Points on a hilly landscape, in no order, each with its height.
A ball rolls from a point to the lowest of its 2 nearest points, and stops where none of them is lower. Distance is the straight distance between rows; heights are no part of it.
demiv:  -8 -13  24   3   0   6   0  -8  14   1  -8  25  -2   1   1 -16  -1  -6 -13  13  -9 -14  -4   6  11 -18  -6  -4   1   0  -8 -16   2 -17 -13  -7  -4  -1   5 -14   2  -8  12  -9  -4  10  h=287
fava:  -1   2  -7  11  -2  -4  -2   5  -1 -11  -7 -21   3  10 -14   4  -9  -3  12  -7   5  -4   7   5  -9  -3   1 -15  -8  -2 -15   5  15  32 -10  -5   4   2   1  -9   1  -4 -28  13  25 -12  h=188
zus: -16 -20   8  10   7  -9   3 -12   4  19   4  28  16  -9  13  -1  10  -3  17  20  -8  -6  -3   5  -8 -11 -16   4  10  -2   9 -17 -18  -7  -7  -2  10  -3  -2 -10  12 -21  12 -29  -2   3  h=475
Nid:  -8  -7   1 -12 -13  15  -4  -9  -5  -2  13  -6 -13   8 -11  -8  -9  -5  -9  -2 -11   1  19  18   7  22   1   9  11   6   0   1 -14 -15   1 -28  -2   6  -8  -2   0  -1  22  -2   3  -3  h=84
zivid:  18  -7  13  -8  -8  -6  13   7  -6  16   0  -4   1   7  12   2  11  15 -24   4  -5  -4 -12 -14  15  -9  32  -5  -4   1   7  -9  -2 -25  -7  21 -12 -13  15  25   1   4  -5   3 -11  18  h=399
gar:  -1  10 -29  16   6 -19 -12 -10 -12   4  -6  -9   4   0   0  17  -2   0  35  -4  14   4  -7  -2  -8  16  -3 -10   2 -16 -26  18  11  32   4  -6  15   4   3   1  -2  11 -14   8   7 -24  h=276
mopo:   9   5   3   8  -2  15  21  12  15 -11   2 -14  13  -8   0  -6  -9   4  -6  -4   8   4  -6   6  -3 -27   4   1   6   1 -10  -8  35   4   1  11  -2  11  -6  10   0  -5 -19  14   6  11  h=508
Vad: -13   0  15 -12  -6   0 -11  -8   0  -6  -7  17  -5   8 -13 -21  -6  -1   5  -2 -11  -6  22  10   1  17 -13   7   8   7  -1  -2  -7 -17   2 -17 -11  -9  -2 -20   3  14  23  -7   3  -7  h=501
dogi:  24   0   5   0 -10   4  12   0  -2   5  -2   3   5   0  14   8   5  11 -12  -4  18   1 -14 -15  11 -17  16  -9 -13  -9 -13  -4  21  -9   8  16 -10   5 -10  17 -18  10  -6  -1 -15  12  h=437
Kavok: -14   7 -15  -5  11  -9 -15 -11  -6   3   2  -2   4 -11  -1   6   0  -2  21   4  -8   4   4   8 -19  14  -1   7   4   3  12  13 -15  13   4  -8   5  -2   3  -1   0   0   7  -2   4  -9  h=204
doga: -23   7  -3   1   1   5  -3  -5   0  -8   6 -13   9   4  -6  -2 -18  -7   6  -7  -9   1  18   8 -13   6  -4  16  -1   6  -3   2  -7   1   6 -28  13  12 -15 -13   8 -12   1   0  14 -15  h=135
Kila: -26  22 -18   7  12  23   4  11   6  -3   2  -8   6  -1   2   1   0  -1   7  -7  -7  12   8   5 -16   3 -16  20  -2  -3  11  -4  -6   4  17   1  21  15 -10   0  12  -9  -7  14  13  -9  h=446
Mik: -21  -2   1 -13  -7   5 -10 -14  -7   5   9  -4  -9   9 -14  -1  -7  -3   7  -8 -16   1  29  21  -4  25  -3  18  22   1   6   1 -31 -14   2 -36   3   5  -8 -12  12  -1  21 -14   5  -6  h=130
mago:  11   0  -5   5 -10  -2  19   9   1   4  -2 -14   3  -3  -1  12  -5  10   5 -12  19   1 -11  -6   1 -19  16 -12  -7 -11 -10   9  27  35  -2  17   2   3  -1  11   4   5 -27  13   8  -4  h=556
Mekez:   8  -9  20  -2  -7 -14  11   4   5  11  -8   8  15  -5  14  -2   5  10 -13   4   5  -6 -23 -10   6 -24  12 -13 -10  -2   0  -9   7 -15  -5  22  -3 -12   8   6   2   2  -2  -5  -6  12  h=33
pur:  -3  20 -20   2  16  13  -3  19  12   3   7  -8  -9  -8   1  12  -3  -4  -9  -8  10  17 -11  -4   6   7  -4  19 -15  -2  10  16   7  17  20  15  16   6  -4  18   0  12  17  15 -11  -4  h=396
kipo:   3   7 -10 -17  -1 -11  -8   1  -4  13   0  -6 -11  -2  -2   9   8   1  -3  -2   0   8   3  -4   3  21  12   7   2   4  22  15 -17  12   4   8   0  -6  11  12  -7  19  14   2  -8  -6  h=620
Rulut:  15 -13  15 -14 -11 -20   4   1 -10  18   4  -4 -13   0   2   0  11  10 -20   1 -13  -5  -4 -13  22   0  26   1  11   6  21  -7 -14 -28  -6  19  -1 -23  14  21   1   8  11  -5  -6  15  h=431
bibek:   3   7   2   2  -4  -7  -8  -1  -8  -3   1 -15   9  -6  -9 -13 -22 -13   4 -11  17  -6  -1  -3   5   8  -4   6 -10   0 -23  15  25  10   7 -20  -1  -7 -21  -2  -3  -1   5   5   8 -18  h=98
zufo:  18  14 -13 -13   2  -7  -6  11  -7   9   2 -19  -8  -4  -1  13  -7   6 -14  -9   4   5  -7  -9   4  18  29   8  -9   0  23  23  -7  26   1  18   6  -8   7  24  -1  19  12  13 -10  -5  h=603
galif:   2   6  -5   1  18 -13 -24 -20 -20 -17  -2  -2  -3  12   1  10  14   3  25  11 -19 -11  13  18 -21  22   2  -9  18 -11  16  -2 -26  -4 -17 -12  -5  -3  16 -26  -4   2 -14 -12  14   0  h=293
kel: -14  -1   9  -2  -1   6   9   1  18  -6   5  26  11 -12   4 -13  -5 -10 -10  -1   4  -4  10   2   0  -9 -28  19   8   7 -13 -10  11 -24  17  -3  -4   3 -22  -8   9  -9  11  -3  -8   5  h=216
lamag:  14 -14   7   2  -1   8   7  -5  -8  12  -4  18 -15  12  11  10  13   7 -13   6   4  11  -2 -15  19   3   4 -21 -11  -7  -6 -24  -8 -28   6   9 -11   4   0   2 -10   2   4 -15 -17  12  h=212
nerok:  26 -13  16  -7 -10   1   6  -8 -19   5   5  -6  -3   3   5   2   1  10 -16   6  -2  -6  -8 -11  12  -8  37 -11  -7  -6   8  -1  -1  -4 -13   5 -13   0   9  15  -5   1  -8  -4  -1  12  h=359
gotor: -16   8  -5   4  14  -1 -10  -7   0 -17 -16  17   0  12  -8 -10  10  -2  12  -3   1  -3  23   1  -9   9 -29 -13  -7   3  -7  -3  -1 -15  -5  -8  -9  -6   2 -27  -6   3  -3   0   5 -11  h=339
kabi:  15   1 -13  -2  -5 -24   3  14  -1   3  -1 -19  -6  12  -7  18  -9   6  16  -9  17  -1  -6  -7  -9  -9  20 -17  -5  -8  -2  18   8  56 -12  20  10  -5   4   8  18   7 -28   4  14  -9  h=610
Guma:  23   7  -3  -8 -11  18  12  15   3  -6   4 -15  -2   7   2  11   8  12 -24 -13   5  -4  -6  -5  12  -1  24  -1  -6  -9   0  -3   8  -5   5  18 -13   5   5  24 -14   6 -15  20 -17  13  h=540
rumo:  -3 -12  12  -8  -5   5   9  11  25  10  14  22  -1  -9   5  -7  -2 -12 -19   2   1  -4  11   7  12  -3 -25  19  21   1 -11 -22   7 -27  13   5  -1   1 -28   0   7  -6  28 -10 -14  14  h=244
bif: -16   6 -15  19   9   3  -5  -6  -9 -12 -12 -11  10  10  -6   1  -4   0  19 -10   0 -11  13   6 -10  -3 -13 -13  -2   3 -15  -2  10  16  -2 -15   7   7   2 -24   2  -4 -31   3  26 -13  h=110
lozak:  15  16  -3  -7  -7  16   5  14   1 -12  11  -2   1  -6   3  -4  -3  -1  -9  -8  21   9  -9   2  12   4  -9  10  -8   1 -17   5  26 -14  24  -7 -11   6 -33  14 -13   2  10  12 -12   3  h=252
Mani:  19  -7   8   5 -10  12  14  -3  -2  -4   0  -3   6   2   8   0   2   5 -10  -1  10  -5 -17  -6   6 -21  19 -17 -11  -8 -12  -3  26  -1  -7   5  -9   7   3   6  -9   1 -16   7  -6  11  h=405
Pero:  10   0   2   6  -8   9  11   3  -3 -18 -11 -17  -2  15 -12  -3  -6  -1  -2  -4   6  -6  -3  -6   4  -7  12 -23 -16  -9 -28   5  32  19 -17  -3 -12  10   8  -9  -7   1 -26  17   6   0  h=318
gafu:   5   0   2   5  -6  19  12   1   0 -15   1  -7  -8   9  -1   2   7   4 -12  -2   4   3  -2   1   4  -3   4 -17 -12  -4 -17  -2  18   9  -4   2 -10  12   4   2 -11  -1 -17  13  -3   7  h=367
falu:   8 -23  20  -4  -6  -5  14   1  -1  17   4   6  -9   5  12   0  15   9 -28   6  -5   0 -15  -6  20 -14  20  -4   3  -4   6 -29  -7 -28  -8  16  -1 -10  18  17   5  -4   9 -15 -14  21  h=430
bir:   5 -12  27   5  10  -9  -9 -21  -4  -3 -17  19  -2   8   2 -14   6  -7   6  20 -17 -12  -3  -3  10  -5   2 -15  -1 -16  -5  -5 -17 -23 -19 -12   0 -10  19 -31   3  -1  22 -16   0  10  h=256
rokab: -10  12  -2 -12  -4   7  -6  14   4  -8   2  -7  -9   8  -9  -1   0  -5  -5 -16  -1   5   5  14  -5  12  -7   4  -9   6   6  10  -3   8   3   4  -1  -3   5   2 -10   5  -6  17  -1  -7  h=668
giz: -23   9  -8  -2  11   8   0   3  -1  -2  -5   7 -10   8  -3   8  16   6   7   2  -7   8  10   8 -10   7 -18   2   5  15  21 -12 -19  -3  -1   5   1   4   7  -4   1   3 -18   2  -4   3  h=656
zuza:  -3 -20  15   7  -5   1   4 -14   2  19  10  15   9 -11  11  -2   5  -5   7  19  -6   2  -7   1   6  -5   1   3  16   2  11 -14 -18  -8  -6  -1   3   3  -7   2   7 -16  14 -25  -6   6  h=466
Bivor: -20  13  -9 -10   8   0  -7  10   7  -4  -8   5  -6   0  -3   5   5   4   4  -7   3   2   5   3 -15  11 -21   4  -3  16  12   5 -10   9   4   8   5  -3   7  -2  -4  12  -3   9  -6  -1  h=661
Val:   7  29 -15  -1   6  18   3  25  15  -8  10  -6 -10  -8   3  -1  -6   2 -22 -16  15   8 -14   4   7   2 -12  22  -9   3  -4  13  25  -7  24   5   3   6 -25  17   1   3  17  22 -13   5  h=307
kefa: -28  10 -10 -11   4  -1 -13 -10  -9  -5   8  -9   2   4  -8   5 -16  -5  10 -13 -15  -2  21  14 -13  19  -6  20  10   9   7   7 -23  -6   4 -30  14   9 -10 -14  11  -8  15  -4  11 -12  h=157
Kaz: -11  15 -11   7   1  20  14  16  11 -12   3 -10   1   3  -7  -3   2  -1  -4 -14   2  11   0   8 -13  -5 -11   6  -8   4  -1   3  11   7   9   6  10  16  -8   3   2  -8 -14  18   7   0  h=459
dus:  30   7  -4  -2  -9  25  18  12   7 -11   8 -13   2   0  10   4   3  14 -19 -11  13  -1 -14   3  11  -9  14   3  -4  -6  -9  -5  29  -6  13   6 -14  13 -19  24 -11   3  -5  16  -5  11  h=561
Kida: -10   3  -5  -1  -1   7   5  14   8   4   2  -1 -10   3  -6  10  11   8  -4   0 -12  14   4   8  -3  -2   0  11   2  15  29  -9 -16   2   0  13   3   1  14  11   5  -5 -12   5  -8  10  h=651
leda:  -2   5 -22   8   2 -10 -11 -11 -15   4   5 -14   5   0   2   9 -11  -6  27  -5   7   2  -4   4  -7  17   0   1   0  -9 -18  21   4  22   7 -20  15  12  -7   4  -5  -5  -1   1  12 -24  h=214
Vudo:  18 -17  13   1  -1  12   3 -16 -21  -4  -1   7 -28  14   1  -1   8   6 -22  21 -22  -7 -11 -15  24  -1  26 -28  -2 -13 -10  -3 -15 -17 -11  -7 -10  11  28 -12  -6  -2  10  -6  -6  12  h=235
labut: -19   3  -3   0   0 -14 -15  -8   0  -5  -3  18  14  -8  -3  -9 -17  -6  18  -2   4  -5  16  -4 -11   8 -26  13   5   2  -8   7  -1  -6   9 -18   0  -6 -13 -21   8  -1  14  -5   3 -21  h=177
Sofe:  12  26 -20   8  11  15   9  30  20  -1  12 -12  -5 -11   5   6  -8   0 -17 -15  17   5 -19   1   6  -4   1  20 -11  -5  11  11  22  11  20  17  12   2  -6  18   6   7  10  18  -9   1  h=356
gora:  25  -3   8 -15  -9 -16  -7   7  -7   3   7 -23   2  -8  -3   3 -10  -3 -15  -1  -4   5  -6  -8   5   8  29   6   6   6  23  16 -18  18  -8   3  -2 -16   8  22   3   4   8  -7   0   3  h=564
kezuf:   1  -6  -1   8  -1  16  11 -16 -14  -5  -2   0  -3  11   2   4  15  -4   9  13  -4   3   1  -3  -3  -1   8 -20 -10  -9  -3  -3  -1   1 -13  -4  -1  18  16  -9  -4  -6 -19   0   0   7  h=160
zurud:   0 -12  15 -10  -6  -9   6  14  23   2   4  13   5 -11  10  -6   5  -2 -19   1  -4  -6  -8   5   6 -18  -7  13  16   8   1 -17  12 -24  -1  21  -3 -17  -5  12   2   2  11  -2 -10  12  h=197
Kori: -13  14  -5  -3  11  -7 -13   2   0 -13 -20  13   1   8 -12  -3  16  -2  12  -2   9   5   7  -4 -13   8 -27 -10  -4   1 -10   8   1   2   6   5  -5 -16   0 -20  -9  16   1   4  -2 -14  h=360
tafiz:  27   2  -9  -2 -10 -14   7   9  -9   4   1 -28   1   1  -1  14 -12   6  -1 -14  17   0  -9 -10   0  -5  27  -7 -13  -9  -8  20  14  44  -7  15   5   3  -1  19   7   3 -16   6   8 -10  h=583
pogov:   3 -23  13   1  -7 -10   8   1  -1  28   9  10  -1  -6  17   3   8   6  -6  14  -1   0 -16  -5   9  -7  10  -1   2  -2  17 -21 -16 -15 -10   7  -1  -4   6  15   7 -14  11 -20  -9  14  h=452
nitu:   6  -8   8  -9  -8 -15 -12  -7  -9  -5   0  -7   1  -5  -7  -7 -11  -8   3   7  -8   0   4   2  -6   5   8   0  10   4  15   9 -14   5 -11 -14  -4  -7  -2   1   0   2  12  -9   6  -4  h=533
Zuga:  -9   5 -11   2   3  -6 -10  -8  -4   6   2  -5   9 -11   5   2 -12  -6  18   2   7  10  -6  -1  -4   4  -5  11  -1  -2  -4  10  -3  18   4 -13  13   1 -13   6  -1  -3   8  -4   2 -15  h=151
gese:   9 -11   7   1  -3  11  10  -5 -13   3   2   2 -12  15   0  12  21   7 -10  13 -10   2  -2  -8   8  -1  19 -24  -4  -8   4  -9 -12  -3 -13   5 -10   7  26   6  -8   1 -17  -2  -8  17  h=219
vafi: -13   6  -6   8  10  -9  -9   3   9  -7 -12   6   8  -4  -4  -8  -5   5  13  -4   0  -6   0   0 -20 -16 -21   0   3  15  -3   3   4  14   4   6  -3 -11  -1 -14   3   1 -12   2  11  -7  h=49
let:   4  11  -4   9  -4  17   9  21  22  -8   3 -11  11 -16   8 -11 -13  -3  -8 -11   8  11  -7   7  -4 -20 -10  22   4   1  -1  -1  27   1  15   4   5  10 -17  14   4 -10  -6  15   5   4  h=492
seta:  -2  -5  -5   0   3  -4   0  16  15  20   6   9   3 -28  15   2  -5  -3  -7   8  -1   7  -9  -7  -1  -7  -2  28   8   9  17   1  -1   6   6  12   9   1  -4  16   8   2  15  -3  -6   2  h=330
seb:  26   9  -1 -13  -5  -6  -2  14   2   3   1 -15  -4  -5  -2   4  -6   1 -17  -8  10  -1  -6  -7  12   3  31  12  -7   4  15  13   2  13   3  10  -1 -10   1  24  -4   6   2   7 -10   0  h=584
Bam:   3 -21  10   1  -3  26   9 -12  -9  -5   4  15 -33  15  -1   0  10   5 -18  11 -16  -2   2   1  21   1   1 -14   1   1 -10 -20 -15 -27  -2   2  -8  16  18  -2  -8   1   1   0  -6  17  h=45
kito:   7   0  -2  12  -4   3   3   8  -2 -15  -9 -20  -9  22 -20  -3  -8  -4   5  -8   2 -16  11   2  -2  -9   1 -22 -11  -3 -28   5  26  27 -19  -6   3   5  10 -19   0  -1 -41   9  24  -4  h=255
Muva:  -5  -3  -1   8   8  -1   1 -20  -8   8  -4  19   1   3   9   3  13  -3  15  14   4   7   3  -1  -9  -1 -16 -19   1   1  -6 -11 -10 -15  -2  -1  -4   5   1 -15  -6  -7  -3 -13 -10  -5  h=59
Vate:  -6  -3   4   9  -3 -12 -10  -8  -5  -7  -2  -5  11  -7  -6 -13 -21 -12  15  -8   0 -10  13   1  -2   0 -13   6   4   2 -16   7  13   2   1 -29  -3  -2 -13 -16   3  -5   6   2  13 -18  h=171
tubos:  -2   7  -9  -9   2   7  -4  21   8  11   7  -6 -24   2  -1  10   2   5  -9 -10  -3  12  -1   3  11  12   4  18   4  14  25   9 -13   1   6  18   8  -4  11  16  -1  17  12  14 -16   1  h=633
tirin:  -2   3   0  -8  -3 -10 -12  -3  -4 -11  -2  -9   0   9 -16 -13 -13 -13   5  -2  -4  -5  16   9 -13  12   2   0   1   5   1  10  -3   7 -12 -19  -3 -10   1 -12  -2  -2   2   0  12  -9  h=522
gov:   6   0   6   6  -1 -13   9   5   5   3 -12   9  12  -4   2   2  11   8  -5   2  12   1 -15 -15  -2 -19   5 -18 -15  -3  -6   0   9   2  -3  25  -8 -12   6   2  -3   8 -18   1  -6   5  h=144
Kif:  -4  -1   2  -6  -4  11   8  18  22  12  10  15   0 -18   7  -6  -6  -7 -15  -4   5   8   2  -1  11  -2 -15  28  13   6   1  -8   3 -12  19   9  -2   5 -23   9   3  -4  26  -3 -15   2  h=273
Tigok:  -1  -5   5  -4  -9  16   5  -4   3   5  16  -4   0  -3  -1  -6  -6  -4  -5   2  -1   0   7  12   8  10   5  15   9   5  11  -5  -8  -6   4 -15   1  10 -20  12  -2 -11  11  -2  -1  -2  h=7
Solad:   4  -4   9  -7  -4  -3  -1  -7 -12 -10  -9  -8  -7  17  -9   6  14  -3  -5   8 -13  -8   2  -4  -2   1  19 -25  -6  -6  10   4  -7   8 -22   5 -10  -2  30  -6  -3   4 -22   4   3  17  h=280
mozup:  -1  -8  14  -4  -7  -9   5   5  11  15  -3   9   7  -9   9  -2  11   2 -15   4   2  -1 -13  -1   3 -13   0   4  -4  13  15 -15  -1 -10  -2  23  -1 -13  10  13   3  -3  -2  -2  -6   5  h=129
pava: -14 -14   3   2  10 -15 -12 -19   3  12   4  23   9  -8   6   3   7   1  19  15 -10 -11  10  10  -4   7 -15   6  24  -4  12 -15 -34 -13  -5  -6   4 -10  -4 -11  10 -10  21 -28   2  -3  h=483
Siz: -19  -1  -6  22  14   2   1 -15  -2 -15 -10  -4  18   2   2  -4 -17  -1  18  -3  -7 -15  16  -2  -8 -18 -16  -2  -2   7 -13 -10  13   4  -1 -21   3   6  -9 -27  10 -14 -22  -1  23 -12  h=50
mugik:   5  15  -4  -7  -1  11   0  14   7   4  -3  -2  -4  -5   0   5   9  -1 -11 -12  15  12  -6  -4   8  11  -4  -1  -8   2  -1   6  11  -1  14  11  -4  -2 -14   9 -14   9   4   8 -17  -3  h=497
lavef:  -5  -2   6   6   0 -11  -1 -11   4  -2  -8  11  14  -3   1  -3   8   0   9   2   7   0  -8  -7  -9 -16 -16 -13  -5   1  -7  -1   2   3  -5  11  -3 -13   3  -7  -5   3 -12  -5   1  -1  h=143
mot:   8 -14   7   3   4  17  -5 -23 -12  -6  -4  14 -22   9  -1  -7   8  -5  -2  20 -15   0   0  -6  16   3  10 -21  -5  -5 -11  -5 -12 -20  -6 -10  -6  12  17 -21  -7   0   9  -5  -7   9  h=153
tik:  -7  -3  -8  11  13  13  10 -16  -7  -2  -6  13   2  12   2   8  17   2  20  13  -6   4   5   4  -8  -1 -12 -26  -4  -4  -4 -16  -6 -11  -5  -2   3  18   6 -17  -5  -9 -20  -2   0  -2  h=107
Vur:   4   1  -5  -1  -9   0   0   5  -1 -13  -1 -20   5   0  -8  -3 -21  -5   8  -8   6  -3  -1   4  -7  -7  10  -6  -4   0  -6   9  11  25  -5  -7   5   2  -3   7  -3  -9 -17   7  12  -3  h=251
Rula: -25  10  -9  15   9   8   7  -7   1 -14  -5 -13  17   8  -6  -7 -10  -2  11 -14   0  -2  18   1 -13  -8 -20   9  -7   3 -16  -8   8  -5   9 -30  14  11 -15 -19   8 -14 -13   5  26 -11  h=95
zev:   2 -18  25 -10  -9  -8  -1  -2  15   4  -4  17   3  -5   9 -14   0  -4 -19   7 -10 -16  -8   3  13 -14   0   5  11  -1  -4 -14   2 -25  -9   4  -8 -12   1   5   2   1  12 -10 -10  10  h=247
Dozal:   8  16  -6  -3  -3   3  -2   9   1  -8   5  -5   5 -15   1  -6 -18  -4  -6 -12  23  -1  -7  -3  11  10 -13  12 -15  -5 -18  10  28   4  17 -14   0  -2 -27  13  -3  -2  16  11  -3 -13  h=189
Fim:  -1  -4  14  -2   0 -10 -18 -12 -10  -8  -2   5   8   7 -18 -27 -14  -9  10   5 -11 -13  21   8  -6  16  -4   2   5  -2  -2   6  -3  -4 -10 -29 -10 -10   4 -30   0   7  22  -7  10  -7  h=511
rul: -18   0   2  -1  -2 -16  -9   1   9   0  -7  18  16 -12   0 -12 -10  -3  12   2  -2 -12   5  -7  -9  -8 -21   8   4   7   4   1   1  -1   1   1  -1 -18  -7  -7   5   4  12 -10   5  -5  h=134
Tovup:  24 -19  23   2  -2   1   7 -12 -17   7   1   0  -9   8   6   5   8  12 -18  16 -11 -10 -22 -13  14 -11  38 -22 -11 -12  -5  -4 -10 -14 -14  -5  -8   4  30   0  -1  -3   4 -10  -1  21  h=306
das:  12   1   3  -3  -5 -12  -5  -2 -12 -12  -4 -16  -3  10 -11   7   5   5   2   2  -1  -2   4  -8 -17  -1  17 -15  -3  -2  15   9  -9  25 -19   4  -1  -4  19  -1   1  -1 -21  -1  10   8  h=327
tuvud:  -6   1  -2  -1  10  -4 -16 -16 -12 -12  -7   6  -1  11  -2  -1  10  -2  23   6 -10  -4  18  10 -12  14  -9 -15   2  -4   1   1 -17 -11 -12 -14  -6   1  13 -29  -9   7  -3  -5   7  -7  h=319
ruges:  -5 -19  25   4   8   3  -9 -16   9   6  -6  30  -6   4  -1 -17   4  -9  -2  19 -16 -23   2   4  21  -9  -3  -6   5  -9 -14 -13 -12 -27 -13 -16  -3   1  10 -31  11 -13  24 -20  -7   8  h=291
zof:   4  -3  -7   4  -1  -4   8  -2  -4  18   5   0   8 -11   6  13  13   2   7   9  10  20  -5  -7  -5   0   6   2  -3   0  13  -2 -12   8   0  13   2   5   3  15   1  -1  -4  -8  -8   3  h=380
Mevor:   9 -12  14  -6 -10 -19  -5   0  -6   4   2  -2   2 -16   1  -4  -3   0  -6   4  -8   5  -8  -6  -2  -4  19   2  10   6  18   3 -13   9  -9   3  -1 -12   5  11   5   1   7 -12  -3   5  h=547
kag:   8 -20   9  -2   2  -5   3 -13  -3   8 -11  25 -15  15   2   0  17  -1  -2  11   2   8  -1  -9  15  10  -5 -20  -3 -10  -7 -20 -14 -32   5  12 -11  -8   0 -11  -6   6  17 -14 -17   4  h=258
bisa: -11  12 -13  -8  11  -9 -28 -16 -12  -3   9  -9   0   2  -1  10  -2  -2  24   0 -18   2  15  21 -23  27  -2   7  21   0  15   7 -29   8   0 -24   5   0   4  -9   0  -2   6 -11  13 -10  h=240
tum:  12   8   0   0  -6   2   3   5  -5  -2  -2  -6   6  -7   1   3  -1   6  -8  -6  19   4 -15  -7  10  -5   5  -3 -10  -3 -12   8  25  13  10   6  -6   2 -18  13  -9  11  -6   7  -6  -3  h=471
vif: -27  22 -19   4  14  15   2   9  16   5   7  -6   1 -12   4   0 -11   0   5  -8  -2  15   1  -1 -11   6 -25  31  -4   5  14   4  -5  -2  26   1  25  14 -15   3  14  -5  14  11   3  -7  h=436
Mizi:   3  -7  -1 -14  -5  -1   5  11  -4   7   7  -6 -18   3  -7   9   9   5 -11   1  -8   7   2   6  10  12  12  12  13  14  28  -1 -22  -4  -6  12  -2 -10  16  17   0   5   2   6  -3  14  h=643
dutu:  15  -1  -1 -11 -10  -4   0   2  -6  -7   4 -22  -1  -1  -8   2  -7   1  -4  -1  -2   2  -4   3 -10   5  23  -4  -3   0  10  10  -2  24 -11   0  -3   0   6  10  -2  -5 -19   4   3   1  h=304
Fif:   6 -13   3  -5  -3  14   5  -3  -2   4   1   8 -17  12   2   0  16   3  -6   4  -8  11   3   2  11   5   4 -13  -2   2  -1  -9  -9 -14   0   4 -11   6   6   3 -10   4  -4  -4 -13   9  h=146
kura:  -7  26 -16  17   6  15  10  22  16 -14   0 -15   5  -1  -4  -8  -6  -4  -8 -20  11  12   1   7 -10 -10 -19  15  -2   2 -16   6  24   0  20   7  13  10 -23   6  12 -11 -10  26  17   4  h=474
Bagir:  -4   2   1  -2  -7   4   7   1   3   1   6  -5   7 -15   2  -8 -14  -7   1  -2   4   5   2   3   0   0   1  13   1   6  -2   5   4   5   4  -9   2   7 -15   8  -4  -6   4  -2   1  -5  h=82
mok: -19  16 -16   6  22   4  -5   9  12   6  -1   2   0 -14   0   6 -13  -4   0  -3   5  14  -7  -5  -5   6 -14  22  -3   6  12   9   0  16  16   5  21   6  -3   8   5   5  12  11  -6  -5  h=422
delum: -11  10 -13  -2  12 -12 -19 -11 -15 -17   6 -14   2  12  -5  14   0   2  23   1 -18 -13  17  18 -26  29   0  -3  14  -5   6   8 -20   3  -7 -22   3   4   7 -21  -1  -8 -12 -10  27 -11  h=265
mil:   4  12 -24  13   3 -13 -10  -8 -17  -7 -11 -12   4  19  -9  12  11  -6  27  -8  16  -7  -1   2  -2  23 -14 -15 -10 -17 -30  21  20  25   1  -7   6   3   2 -10  -2  11 -11  12  13 -26  h=334
Vasob: -15  -3  -5  -1   5  -2   0  15  21  12   6  19   6 -28  11  -6 -10  -4  -2   6   3  -4  -2 -11  -1  -7 -29  28  12   7   7  -3   0   0  17  17  11  -1 -19   4  10   4  16  -6 -10  -3  h=302
zupim:   4  -4   4  13  -6  -5  15   9  10  -5 -11 -12   7   3  -2  -6  -8   7   4  -9  10  -3 -10   1   1 -29   4 -14  -3  -3 -21  -1  31  13  -3  10  -1  -2   1   3  -1   3 -30   7  12  -1  h=529
riso:   3  -8  -2   2  -1 -11   2  11   3  24   7   5   9 -24  15   8   3  10  -3  13   3   8 -10 -12   1  -3   8  14   3   6  25  -1  -8   4   3  21   9  -7  11  20  10  -1  12 -13  -7   7  h=355
gor:   3  -5  -8  10   0 -15   1 -16 -13  11   8  -7  10  -6   9  11   1   3  26  10   3   8  -7  -1 -16  -3   6  -5  -1  -4   8   5  -9  20  -5  -1   8   3   7   2   4  -7  -8  -7   6  -2  h=403
mulo:   2 -14  10   5   7  -1  -6 -26  -9  -3  -6  10  -7  10  -1  -8   9  -5  12  19 -13  -7   1  -1   2  -1   7 -21  -3  -8  -9  -2  -4 -14 -19 -14  -5  -2  19 -28  -7  -5   4 -11   5   3  h=213
lura:  16  14  -7  -7   1  12   4  20   3   0   4  -4 -12   6   2  11  20   9 -24 -16   8   4  -2  -7  17   7   9   0  -2   2   5   1   6  -9  10  24 -11  -6   0  20 -16  19   2  20 -18   9  h=519
Nutu: -15  -6   1  -7   3 -10 -15  -9   4   7  -3  26   3   0  -2  -8   1  -5  17   6 -10  -4  18  10  -7  11 -19   6  14   1   6  -3 -19 -15  -1  -4  -5 -11  -1 -15   3   2  21 -19  -3  -7  h=491
Luvok: -17  -4  11   7   2  -9   0   3  14  -2  -3  27  15  -9   6 -12  -2  -6   2   5   1 -12  -3  -6  -5 -21 -31   2   7   4 -16  -5   7 -17   3   4  -7 -13 -13 -13   5  -6   3  -8  -4   0  h=181

Call two points neighbours if one is among the 2 nearest of the other. Go from one point of each pair to the other, from neighbour to neighbour, staying as low as possible. Name the highest point that can't be avoided.
Mekez, Muva -> gov
vafi, Siz -> das
bibek, Mekez -> labut
Bam, Mekez -> gese
Muva, vafi -> lavef
Siz, Tigok -> kefa
